Each scene shows the same named points in several views. A view is turned or mirrored, shifted and resized as a whole, has a little noise and may leave points out.
In the rows, 128 means zero.

Scene 1
View 1
lenuk: [130 168  91  93 100 168 111 153 160 146 156 144 122 140 144 126 111 147
 152 107 135 132]
sina: [127  81 131 123 116 147 146 134 115 155 159 114 143 156  99 123 113 124
 139 159 140 118]
dab: [103  47 124 131 132 146 138 127 100 166 124 129 107 181  85 103  99 105
 126 147 122  96]
sosaf: [128 102 140 102 120 139 131 116 131 130 150 131 131 136 116 105 100 121
 135 121 109 107]
bofe: [139 119 137 100 112 144 135 123 141 130 163 125 146 129 122 115 108 131
 142 126 119 118]
vabi: [130 146 109  95 108 156 119 140 150 139 153 138 125 138 134 117 107 139
 146 111 124 121]
nagiv: [119 109 109 111 115 156 124 139 132 154 141 136 116 158 116 114 104 127
 139 125 126 113]
vezo: [121 128  99 106 110 162 120 145 141 153 144 140 117 155 125 119 106 134
 143 120 131 120]
mel: [115  60 119 136 121 153 144 140 102 172 144 117 128 177  87 120 111 117
 132 168 144 113]
Podo: [135 110 139 103 115 143 136 121 133 133 160 124 145 134 117 114 106 127
 140 130 121 115]
Mup: [144 135 151  82 117 134 127 105 151 108 163 135 143 108 135 101  98 129
 140  96  95 109]
Manu: [132  79 140 124 116 144 149 129 116 150 164 112 151 154  98 122 113 122
 137 162 138 118]
Bofo: [105  71 103 132 121 158 132 146 108 176 130 130 107 185  93 117 106 118
 132 151 140 110]
Ped: [124  91 125 118 116 150 138 134 121 154 151 123 134 157 105 118 109 124
 138 144 132 115]
View 2
Mup: [ 78 105  64  82 173  91 132  64 127 138 148 115 137 173 133  98 137 124
 142  93  97  91]
vabi: [100 120 129 101 162 128 175 118 112 123 143 116 175 155 137 100 133 129
 152 101  80  86]
vezo: [121 137 151 114 148 123 176 139 120 114 144 120 183 146 132 104 114 120
 145  95  86  77]
sina: [120 144 179 115 106  91 109 139 178 122 162 154 157 164 120 147  86  85
 151 123  97  91]
mel: [147 172 198 129  92  80 113 165 184 109 160 159 170 149 118 148  57  71
 139 109 110  76]
Podo: [ 98 122 129 100 139  93 117 104 155 130 155 136 147 171 126 126 114 103
 149 112  91  96]
dab: [162 188 155 128  98  48 116 153 182 101 154 153 166 137 111 132  39  68
 116  76 135  53]
bofe: [ 89 114 125  96 145 102 125 100 147 132 154 129 148 171 129 123 125 110
 156 113  85  99]
lenuk: [ 98 111 148 106 172 158 202 132  92 123 138 107 192 152 144  92 152 146
 165 109  61  89]
Manu: [113 141 179 113 106  87  96 134 183 125 163 158 152 169 121 151  86  79
 154 128  95  98]
Ped: [122 144 165 115 118  94 125 136 163 119 156 145 164 157 122 132  89  92
 144 109  99  85]
Bofo: [166 184 198 136  98  82 142 181 166  97 152 153 187 133 117 133  49  78
 130  92 116  60]
View 3
vezo: [133 109 121 119 100 114  92 137 128 141 126 120 131 126 123 165 129 115
 128 137 135 166]
Podo: [136  86 140 115 124 144 104 145 149 122 147 118 139 102 141 158 134 117
 127 139 119 150]
dab: [110  97 139 109 100 144 112 181 126 127 116  90  91  86 152 126 116 148
 110 122 112 203]
Bofo: [104  95 125 119  92 132  99 170 105 136 100  98  92  96 133 134 123 147
 115 111 117 192]
mel: [106  76 131 123 106 146 101 168 111 125 108 102  99  84 136 131 129 146
 116 109 108 174]
sosaf: [137  97 140 107 118 141 108 152 156 123 151 112 135 104 148 156 129 117
 123 146 121 167]
nagiv: [128 105 127 115 102 123  98 148 131 136 128 114 123 115 132 157 128 123
 123 135 130 175]
lenuk: [143 113 114 126 103 103  85 117 130 145 134 134 152 142 108 186 137  98
 137 144 146 146]
sina: [117  71 133 123 117 150  99 155 124 123 125 110 118  87 133 143 135 134
 122 117 110 155]
Mup: [155 102 145 103 130 139 110 136 180 121 176 124 164 115 149 173 133  97
 132 163 129 148]
View 4
dab: [126  45  87 123 174 108 128 105 152 139 174 161 120 126  92  71 154  93
 118 159 112  45]
nagiv: [100  85  80 148 137 130 131 125 109 154 129 145 143 129 114 131 107  99
 131 101 139  78]
Bofo: [131  39  73 125 142 111 125  90 128 158 188 140 145 114 105  68 114 102
 118 146 135  42]
vabi: [ 84 116  78 162 125 142 138 141  86 158 100 134 148 132 123 180  86  99
 143  68 151 106]
Mup: [ 69 151  85 156 175 142 152 170 106 124  70 153 101 153 100 221 136  83
 164  68 116 129]
sosaf: [ 93 110  84 141 173 127 145 140 122 130 114 152 108 143  96 166 138  88
 150 105 117  96]
lenuk: [ 76 117  73 172  95 152 134 139  68 174  96 122 171 127 136 186  55 108
 144  47 170 108]
Ped: [117  88  64 125 155 115 147 106 111 145 154 129 118 124  98 136 112 100
 151 116 131  75]
Manu: [129  91  50 103 169  99 160  90 112 137 169 113  98 119  87 143 117 101
 172 124 119  74]
Podo: [ 99 117  68 130 166 122 156 126 105 135 122 133 106 135  97 178 120  95
 164  96 122  98]
mel: [138  55  58 107 158 101 144  80 125 146 190 125 120 115  92  90 117 103
 145 146 126  48]
vezo: [ 93  93  75 159 121 140 131 130  94 163 119 137 155 125 122 146  87 103
 131  84 152  88]
bofe: [ 95 124  67 134 161 125 156 128 100 137 114 127 110 135 100 187 115  95
 168  87 127 105]
View 5
Ped: [156 134 163 112 166 136 132  94 127 103 167 135 148  99 135  90 105 174
 136 131 137 154]
vezo: [167 135 118  97 166 138 140  80 143 105 151 141 155  92 109 112 124 162
 137 114 107 204]
lenuk: [205 159  84  70 144 151 140  93 144  89 169 142 172  65  56 133 117 131
 133  69 118 236]
mel: [137 120 180 104 187 143 116  95 126 116 159 119 127 112 174  81  97 181
 115 165 137 119]
bofe: [178 154 159 129 137 128 149  95 123  89 185 152 177  80  94  91 115 170
 162  92 142 180]
sina: [154 136 181 113 164 138 125 104 121 103 177 129 147  98 143  80  95 174
 130 134 151 130]
Mup: [180 158 155 160 119 106 176  81 123  82 183 176 202  75  68  91 140 182
 197  68 129 217]
Manu: [156 140 192 120 159 136 125 108 118  99 185 130 151  98 141  75  91 175
 136 132 160 123]
Podo: [168 147 165 132 144 127 148  94 125  92 181 149 173  86 104  86 115 175
 161 100 143 171]
sosaf: [156 140 164 145 148 116 159  81 126  99 168 156 174  94 112  86 129 187
 170 111 123 182]
nagiv: [157 131 131 102 172 138 138  79 139 107 151 141 151  95 123 104 121 171
 136 126 111 190]
Bofo: [130 110 152  92 200 145 115  83 140 123 138 120 119 118 181  94 107 180
 105 175 112 139]
dab: [115 105 177 129 193 124 135  69 135 124 136 134 132 125 187  75 122 205
 135 179 107 138]
vabi: [184 150 113 100 147 139 146  86 138  93 165 147 171  77  79 115 124 153
 148  88 117 216]

In a view up to two points have been moved. Name them for each view, in the order of its rows, or write none.
view 1 | Bofo
view 2 | Mup
view 3 | none
view 4 | none
view 5 | vezo, lenuk

Scene 2
View 1
Zam: [ 65 125 129  94 126 160  89  84 132 175 118 130 147  86  91 145 102 185
 155 160 209 170]
por: [ 76 121 137  92 114 153  89 109 147 177 117 102 116 119  83 144 122 144
 140 138 168 146]
Tif: [ 72 131  77  54 123 154 103  74 183 171 204 137 149 117 142 100 124 171
 152 156 157 182]
kunib: [ 58 119 119  76 114 149  89  97 158 174 142 117 135 111  99 133 121 173
 154 127 171 165]
Kevil: [ 46 106 107  48 100 135  84 116 196 169 168  94 116 147 113 121 148 160
 155  79 119 159]
koz: [ 62 112 134  79 109 148  85 117 161 175 120  96 115 129  87 140 130 151
 147 111 153 147]
ripog: [ 52 115 105  59 108 144  88  99 179 173 168 110 134 127 115 120 135 176
 156 108 146 168]
ret: [ 92 131 116  94 126 165 104  84 142 177 139 123 130 106 103 128 110 144
 135 179 182 157]
tofed: [ 82 120  92  54 110 148 105 105 196 170 192 105 106 153 132 102 146 122
 138 131 108 151]
Bona: [ 69 112 128  73 105 144  90 120 169 176 133  91 107 143  94 135 137 135
 141 108 135 142]
ramuv: [ 30 101 131  58  93 131  73 124 180 173 135  88 122 137  88 142 142 180
 165  57 138 155]
Tizeg: [ 35  99 147  66  92 130  68 138 174 174 113  75 105 146  73 153 145 162
 156  53 131 140]
mozud: [ 97 143  74  72 138 169 116  56 165 170 201 154 152  99 145  96 108 157
 140 208 179 183]
tad: [ 90 133  67  50 124 155 115  81 197 169 223 131 131 138 155  84 134 139
 138 166 127 170]
zul: [101 126 109  80 119 159 112 100 168 174 160 111 108 137 115 118 129 115
 129 164 138 145]
rinim: [ 26 108 137  71 103 136  68 111 163 175 116  98 138 112  80 151 127 203
 169  77 171 164]
dap: [ 43 111 113  61 101 138  82 109 178 171 153 103 129 129 103 128 135 175
 158  92 145 163]
posap: [ 67 125 101  73 124 155  98  80 161 174 166 129 144 104 118 118 115 178
 151 152 178 175]
View 2
por: [113 137  86 173 183 152 136 118  95  92 137 147 180 104 147  75 154 126
  82 153 165 157]
rinim: [ 83 118  86 178 159 164 126 120  75  71 125 198 156  80 122  86 159 110
  72 194 107 120]
tofed: [113 187  75 150 118 142 151  90  72  97  96 150 141  93  81  59 109 145
 136 142 203 162]
zul: [123 173  77 159 156 123 139 103  92  97 107 120 163 112 114  73 134 155
 126 141 205 164]
Bona: [109 155  85 166 153 163 151 103  83 100 128 167 165  95 122  56 128 120
  94 146 172 155]
koz: [108 141  84 172 164 158 141 114  86  91 128 164 168  94 130  72 145 122
  86 160 155 146]
Zam: [105 120  79 179 194 110 101 130  97  64 112 129 171 108 142 121 191 152
  94 196 140 132]
ripog: [ 95 153  76 163 133 142 133 106  73  77  98 173 137  85  91  85 139 136
 117 180 150 133]
tad: [111 193  62 146 115 102 132  91  73  81  67 124 122 101  62  89 124 175
 169 165 203 156]
ret: [120 146  76 168 182 107 114 118  98  79 110 110 169 115 134 106 171 163
 115 168 180 152]
kunib: [101 139  78 171 163 133 122 116  84  75 109 152 154  94 116  96 158 140
 103 182 146 136]
ramuv: [ 88 137  87 170 137 182 147 108  69  84 126 209 150  72 105  61 131 102
  79 174 125 130]
Tif: [101 169  66 155 129  99 118 100  73  66  71 134 126  98  72 108 146 170
 155 191 171 137]
posap: [103 150  72 164 157 107 114 113  85  68  90 135 145 103 103 110 163 162
 126 189 156 136]
Kevil: [ 92 165  79 159 117 167 150  97  66  91 107 193 136  76  83  59 116 118
 108 166 152 139]
dap: [ 94 145  82 166 138 156 135 107  73  81 109 181 142  82 100  77 138 126
 103 178 141 134]
Tizeg: [ 93 136  93 173 147 199 155 109  74  97 143 212 165  75 124  46 125  89
  62 157 131 138]
View 3
ret: [159  90 135  98 126 104 139 143 159 137 145 142 157 136 106 116 142 141
 126 105  97 137]
mozud: [182  90 154  72 124 113 117 145 152 167 153 121 173 110  97  77 146 145
 115  94 111 161]
Tif: [156  92 165  92 128 106 112 148 146 168 139 108 162 104 105  95 154 136
 130 100 138 153]
ramuv: [101 101 155 140 136  89 129 152 141 136 108 114 127 124 122 163 160 118
 158 119 151 116]
dap: [120  98 156 126 132  94 126 150 146 145 119 114 138 120 117 141 155 122
 148 113 145 129]
ripog: [129  97 159 117 133  97 121 150 144 151 123 111 144 115 112 130 156 126
 143 110 143 134]
tofed: [126  57 169 123 150  81 136 149 150 154 146 100 172 127 102 113 145 142
 148 119 151 157]
rinim: [118 122 142 125 124 100 122 152 143 132 105 131 119 122 124 164 160 114
 146 113 132 107]
por: [136  87 132 120 133  96 145 145 157 125 135 142 147 144 112 142 145 134
 138 114 106 124]
zul: [142  62 148 114 142  88 148 145 158 140 153 124 171 140 103 115 138 148
 138 115 119 149]
kunib: [139 103 143 110 126 104 128 147 148 142 126 129 144 124 114 132 152 127
 138 108 120 127]
Bona: [117  76 147 135 144  83 146 148 151 130 131 124 151 141 113 146 145 133
 150 123 132 131]
View 4
tofed: [177 158 114 101 115  91  96 149 170 124 129  82 148 138 120 101  94  81
 146 154 142 172]
kunib: [177 114 128 119 171  70 111 151 167 134 126 148 144 139  94  95 139 102
 159 121 107 165]
koz: [166 156 124 119 154  64 113 141 188 141 134 144 135 126  77 100 131 103
 151 115 107 173]
Tizeg: [148 189 122 151 137  83 127 128 207 142 124 150 118  86  70  91 100  94
 152 108  88 158]
rinim: [162 131 133 155 177  78 128 140 182 137 110 174 130 100  82  83 124 101
 160 110  78 148]
Bona: [164 173 117 113 138  70 109 139 192 138 139 125 134 125  83 101 119  99
 151 120 116 178]
tad: [197 106 117  79 134  92  83 165 141 116 126  71 167 175 144 104 116  82
 149 173 158 173]
Zam: [182  88 137 109 203  49 112 156 164 141 135 174 148 158  82  99 177 117
 166 108 100 174]
posap: [191  90 130 104 177  72 101 160 150 128 122 137 156 161 113  97 146 100
 159 136 120 169]
dap: [172 137 125 133 152  88 114 145 174 129 115 134 138 115 103  92 112  90
 153 132 106 155]
ret: [188 111 125  84 171  49  98 157 166 140 147 135 151 176  87 109 170 113
 159 122 131 190]
Kevil: [167 159 122 134 128 100 112 140 179 126 116 110 138 109 111  89  87  80
 148 143 113 153]
por: [170 144 124 105 164  50 109 144 186 145 145 147 138 145  72 103 152 111
 155 109 112 185]
zul: [182 148 115  74 137  61  92 151 174 138 151  99 150 168  97 113 138 103
 151 134 147 194]
mozud: [212  59 126  69 174  67  83 176 127 124 134 105 174 203 137 106 161 100
 158 157 150 182]
ripog: [178 123 125 125 152  90 111 150 163 126 114 124 145 128 113  90 114  86
 154 139 113 156]
View 5
Tif: [138  91  78 141 156 109 169  71  88  89 146 171  84 101 127  68 138  77
  98 128  98 114]
posap: [115  73  84 142 164  88 134 100  93  97 148 153  89 104 154  54  96  80
  91 141 108 110]
ret: [116  79 103 143 180  85 140 104 114 115 149 138 106  90 165  67  83  98
  99 163 100 104]
por: [118  82 116 131 174  63 116 127 106 124 131 132 120 118 146  53  74 114
 120 159 112 106]
kunib: [118  78  96 133 159  74 119 113  87 104 134 148 100 124 138  45  93  92
 112 139 113 113]
Bona: [140  97 123 122 165  62 120 120 102 125 115 136 130 138 114  52  97 126
 147 147 112 111]
tofed: [164 115 115 128 160  89 168  81 108 114 118 156 123 122  97  78 141 122
 146 139  97 111]
mozud: [129  84  76 153 175 123 184  64 108  93 163 163  82  67 160  81 122  73
  76 149  87 109]
Tizeg: [135  91 122 110 148  38  86 140  75 120 100 139 129 176  96  23  88 126
 164 130 131 114]
koz: [125  84 115 126 163  60 110 126  95 121 123 139 120 137 128  44  84 115
 136 147 118 109]
rinim: [112  68  96 121 144  52  83 135  63  99 121 148 102 159 123  16  78  92
 123 124 132 115]
tad: [160 109  92 140 163 113 193  58 104  98 139 167 102  95 113  85 153  96
 117 134  88 113]
ramuv: [134  87 108 112 140  49  95 129  65 107 106 151 114 171  97  24 102 110
 147 121 129 116]
dap: [135  87 100 123 148  68 118 111  74 103 119 155 108 145 108  38 108 101
 132 127 118 115]
Kevil: [154 101 106 120 141  70 131 104  76 105 110 158 113 155  83  44 129 112
 152 118 116 116]
Zam: [ 96  58  87 144 170  74 111 121  93 103 153 139  93 104 176  41  62  78
  86 151 113 107]

In a view up to two points have been moved. Name them for each view, in the order of its rows, or write none.
view 1 | none
view 2 | por
view 3 | none
view 4 | tofed
view 5 | posap

Scene 3
View 1
Kelu: [ 64 129  78 114 198 124 143  93 143 148 176  99  87 134  95  94 170 213
 187 180  99 163]
Mag: [179  66  94  98  65 120  83 134 121 137 123 112 138  76 130 130  54 200
 106 146  78 187]
kazu: [133 143  63  70 181  84 133 121 162 116 190 115  92  98  72 117 208 173
 165 176  90 155]
dil: [131 202  21 145 171  72 115 147 144 136 148 142 147 135 127  62 216 162
 132 124 130  94]
kefup: [118 161  47 132 162  95 117 131 139 141 149 124 130 127 120  82 176 182
 142 141 114 127]
zodar: [114 174  38 138 172  88 121 133 143 138 149 130 132 134 124  73 192 180
 145 139 120 116]
zavor: [118 149  61  87 190  90 132 117 157 123 185 116  94 109  79 105 208 180
 169 173  97 151]
moti: [147 134  62 110 133  97 109 136 137 134 148 121 129 105 116 104 149 184
 131 146  98 145]
Kole: [108 142  62 123 163 106 121 119 138 144 155 115 118 123 113  90 161 195
 154 153 104 142]
pogu: [108 131  68 127 152 115 117 116 133 146 146 115 122 125 120  92 140 200
 145 153 105 148]
boga: [111 112  74 138 129 125 110 116 121 156 130 110 130 123 135  94 104 210
 138 148 102 157]
Sezov: [131 137  56 160 113 113  96 138 116 156 112 128 158 129 157  79 109 197
 113 122 114 131]
pul: [154 101  80  97 112 110 103 126 134 136 144 113 124  92 113 120 112 193
 128 155  88 171]
Zoron: [131  91  93  82 138 117 116 112 140 134 164 102 100  94  92 129 124 204
 154 175  79 189]
zeme: [166 170  40 113 144  74 106 149 147 123 150 136 140 106 112  93 188 162
 124 134 111 119]
ril: [136 148  56 120 144  92 111 134 139 137 148 127 133 116 116  94 163 180
 134 143 108 134]
bimu: [ 82 131  68 150 159 124 120 109 124 160 138 111 122 141 134  79 128 213
 151 150 108 146]
Bizi: [117 105  81 112 135 122 113 114 133 144 148 108 114 111 116 109 116 206
 146 161  91 170]
rete: [162 168  38 120 135  78 102 151 143 129 143 139 146 109 123  89 177 165
 119 130 114 118]
Lini: [100 171  43 155 165 100 118 130 134 150 138 126 139 144 137  66 171 191
 141 134 120 116]
View 2
Lini: [115 138  95 149 161 113 143 141 169  58 145 149 141 136 125 102 124 119
 170 153 132 126]
pogu: [123 133 118 122 134 143 157 158 169  77 149 148 133 134 146 136 122 113
 164 126 130 128]
zodar: [115 126  94 159 166 111 145 141 162  79 135 131 132 139 129 100 132 126
 173 157 127 122]
Kole: [123 128 114 130 144 137 157 154 170  89 141 135 130 136 144 128 126 118
 172 130 131 128]
Zoron: [133 115 144  98 109 180 175 172 168 117 148 135 116 131 176 176 130 109
 160 101 122 124]
Sezov: [125 141 102 136 136 139 155 144 145  29 164 189 133 133 133 133 123 107
 134 158 110 109]
zavor: [122 104 118 140 155 139 159 160 175 144 117  89 117 139 159 125 139 134
 192 124 131 128]
Kelu: [117 134 128 102 136 136 154 168 207 121 138 107 141 138 150 126 117 120
 205  96 161 154]
pul: [134 117 132 113 114 179 173 160 145  82 155 163 114 129 168 174 132 107
 137 125 105 106]
moti: [129 116 118 138 137 154 163 153 146  85 145 147 117 133 155 145 136 114
 148 141 109 108]
ril: [124 119 108 147 148 139 157 148 151  84 139 144 121 135 145 129 135 119
 156 148 115 112]
dil: [113 120  78 187 185 100 139 130 149  74 124 130 128 140 121  82 139 133
 169 182 116 111]
Bizi: [129 129 134 103 116 164 166 165 169  85 156 153 127 131 162 161 124 108
 156 114 126 128]
Mag: [147 120 145  98  86 207 184 166 127  56 176 203 109 125 178 208 131  91
 102 123  88  93]
zeme: [124 104  99 171 163 134 156 140 132  92 128 137 113 134 144 121 146 128
 150 170  98  99]
bimu: [120 150 115 110 133 133 150 156 187  58 158 158 147 134 136 127 111 108
 170 121 145 141]
boga: [127 142 124 107 117 154 161 160 167  53 165 176 137 132 145 151 117 104
 151 122 128 126]
rete: [122 109  96 169 161 134 157 139 133  77 135 147 114 135 143 122 144 125
 145 172  98  99]
kazu: [125  94 123 143 152 149 167 161 166 156 115  85 110 136 168 136 146 133
 186 127 123 121]
View 3
moti: [125 110 113 139 164 147 132 101  73 132 161 136 112 159 112 153 139 111
 128 109 109 126]
Mag: [123  91 106 163 145 152 130 113  69 159 226 124 144 111 147 162 129 119
  87  92  70 100]
kazu: [117  84 108 127 190 135 119  84  81 136 133 126  90 212  87 185 158  81
 118 107 127 149]
rete: [137 132 124 128 174 170 146 101  59 109 140 137 103 151 108 143 151 116
 133  95 117 123]
zavor: [117  92 108 126 182 128 116  88  85 134 130 134  89 212  85 177 151  84
 134 120 131 149]
ril: [126 118 115 133 166 147 131  99  73 123 147 139 105 165 104 148 139 111
 141 116 117 130]
Bizi: [112  93 103 150 151 123 114 105  88 152 185 136 121 162 117 161 125 108
 126 126 102 127]
pogu: [116 107 109 141 152 129 117 105  87 139 164 143 111 166 108 152 126 112
 146 132 112 132]
kefup: [126 123 116 129 163 141 128  99  79 118 136 146 100 173  97 143 136 114
 156 127 125 136]
Zoron: [109  72  99 150 161 123 109  98  87 162 188 126 119 174 114 181 137  94
 106 114  98 130]
Kole: [118 109 110 136 161 129 120 100  86 133 150 143 105 177 102 152 132 108
 148 131 119 137]
zeme: [135 126 120 129 172 161 142  98  65 113 138 138 101 161 102 146 147 112
 138 105 119 128]
pul: [120  93 108 149 157 144 123 106  77 148 190 129 124 147 124 166 136 107
 108 105  94 119]
Lini: [126 136 117 131 155 136 129 105  82 116 135 153 102 164  98 130 126 124
 173 140 126 136]
dil: [137 149 128 117 174 159 145  98  69  93 106 151  88 173  87 126 143 119
 173 123 140 139]
bimu: [112 114 105 145 142 111 111 108  95 142 165 153 114 162 110 140 113 120
 165 151 112 135]
View 4
dil: [162 109 140  92 164 102 107 170 177 135 132  69  97 174 101 154 172 124
 164 135 142  62]
zodar: [154 107 134  92 153 114 123 160 168 126 128  69 102 169 103 144 155 137
 149 125 140  86]
rete: [151 118 131 101 155 103 115 142 166 127 135  60  87 158 110 144 149  99
 142 154 141  90]
Kole: [144 107 129  93 141 125 139 143 157 116 124  67 106 161 107 129 136 141
 133 120 138 112]
kefup: [151 107 129  95 148 115 127 151 163 124 128  67 102 164 106 139 146 133
 144 127 138  95]
kazu: [132 123 175  71 136 142 138 128 151  82 101  84  91 167  87 116 141 123
 132 132 167 109]
pul: [132 119 115 109 133 121 146 106 149 113 134  53  92 141 120 120 109 107
 108 145 130 145]
Sezov: [152 106  90 121 151 100 128 141 165 148 150  46 101 147 128 144 130 120
 130 136 112 113]
boga: [141 103  95 113 136 119 148 130 154 129 140  50 111 145 124 128 114 142
 118 118 116 137]
Mag: [125 122  85 130 129 111 150  86 143 124 150  35  85 124 135 117  87  85
  89 164 114 170]
bimu: [146  96 104 104 138 124 148 148 159 129 133  61 118 156 116 132 127 164
 128 100 119 124]
Kelu: [136 104 149  76 130 151 155 143 148  92 104  82 116 168  96 115 131 172
 129  94 146 122]
Zoron: [125 118 131  95 125 141 158 104 141  93 118  65  98 145 109 108 105 127
 104 128 139 151]
ril: [147 114 129 100 147 114 129 139 160 120 130  62  95 159 110 136 139 120
 136 138 137 106]

In a view up to two points have been moved. Name them for each view, in the order of its rows, or write none.
view 1 | Sezov
view 2 | none
view 3 | rete, zeme
view 4 | Kelu
